Each row is a point on a landscape with many valleys, with its height.
A ball rolls from a point to whichever of its 5 nearest points has the largest drop for the distance, and stops where none of them is lower. Distance is the straight distance between rows; heights are no part of it.
ven height 2.50: [132 125 154 140 143 132 146 111]
zomeg height 4.19: [132 161 180 196 122 129 198 130]
Poben height 4.28: [136 126 145 130 129 143 138 147]
bal height 2.49: [139 113  68  86 114  85 106 119]
Duf height 1.58: [131 115  67  76 122 101  83 119]
Gite height 6.29: [120 116  87  84 123 129  80 143]
Tum height 4.51: [117 107 125 110 151 125 102  92]
muro height 4.81: [114 116 112 102 135 136  92 126]
Vus height 5.92: [140 115  97  92 105 124 107 156]
turov height 5.65: [103 117 106  92 134 156  61 143]
Sobe height 2.43: [122 167 171 178 146 167 180 143]
sav height 5.10: [159 116 100 114  89 105 140 163]
Topeg height 4.58: [152 116 123 138 105  82 152 112]
sipu height 3.02: [140 147 175 190 121 114 182 118]
bato height 5.75: [137 121  78  79 103 124  88 169]
Kuf height 2.30: [126 132 163 158 149 126 161  99]
Fub height 3.70: [121 105  94  88 129 119  89 123]
kar height 1.97: [143 128 155 162 127 114 168 110]
safaz height 1.59: [139 136 167 173 123 105 178 101]
sozim height 4.74: [151 126 134 126 109 142 147 166]
zir height 2.96: [134 163 171 186 121 153 190 155]
dep height 4.72: [155 118 129 137 103 102 156 133]
Tez height 5.06: [110 124 146 123 150 171 113 138]
Davo height 3.58: [138 143 162 164 126 138 176 138]
bido height 5.64: [ 99 123  49  69 116 111  43 136]
dusim height 4.96: [152 128 142 137 108 122 154 151]
Vuges height 4.86: [165 123 119 124  89 123 143 181]
sufo height 5.20: [159 115 106 110  98 104 136 144]
diza height 3.74: [128 148 171 161 149 153 166 122]
telo height 4.59: [113 118  80  80 118 139  62 149]
roteb height 4.49: [123 110 132 115 139 115 114 104]
suzuk height 3.13: [144 113  74  88  99  95 113 138]
ponu height 2.10: [137 140 167 168 135 121 172 110]
kig height 2.93: [149 132 153 177  98  93 180 122]
vez height 4.43: [126 102 101  97 132 102 103 103]
kagi height 4.68: [106 110 124 103 152 139  82 103]
Ravu height 4.83: [167 117  98 132  80  67 157 126]
Vuber height 3.04: [129 172 176 189 134 153 185 137]
dom height 3.91: [110 116  71  71 124 109  65 119]
domif height 5.05: [104 125 147 122 167 163 110 114]
per height 4.87: [101 124 161 134 180 147 120  80]
Ren height 3.26: [125 188 180 224 124 148 203 142]
mabi height 4.47: [135 109 110 109 127 104 114 113]
mutuz height 6.65: [ 97 125  60  66 107 139  28 147]
nud height 4.54: [143 115 130 131 124  98 143 105]
vifi height 2.58: [151 111  76  97 107  80 128 116]
mutem height 2.59: [138 126 152 151 121 123 158 125]
Miv height 3.28: [109 111  64  77 136  95  60  98]
zonek height 4.85: [ 97 142 160 136 182 179 123 119]
Bazo height 6.36: [128 121 106  93 126 142  91 155]
gunum height 4.65: [139 109 110 105 120 119 122 128]
kis height 4.76: [126 134 149 128 141 167 139 149]
Fera height 5.09: [ 94 117 119  99 149 154  69 124]
vobi height 3.30: [131 132 159 151 140 146 150 134]
Donan height 5.27: [119 124 132 109 141 164 104 147]
votul height 3.92: [122 171 182 201 147 136 191 104]
sazu height 5.02: [ 93 123 143 111 159 175  82 128]
tikiz height 4.71: [106 139 168 149 175 155 144  94]
Petiz height 4.48: [114 146 166 152 163 164 149 115]
Kovu height 1.76: [119 116  79  76 112 138  66 163]
fol height 3.77: [118 181 186 244 113 102 206 108]

For each start below, name the point where the ball stops.
Ren => Sobe
vobi => safaz
Vus => Duf
Vuges => safaz
Ravu => Duf
zomeg => safaz
roteb => Duf
domif => safaz
kagi => Duf
turov => Kovu
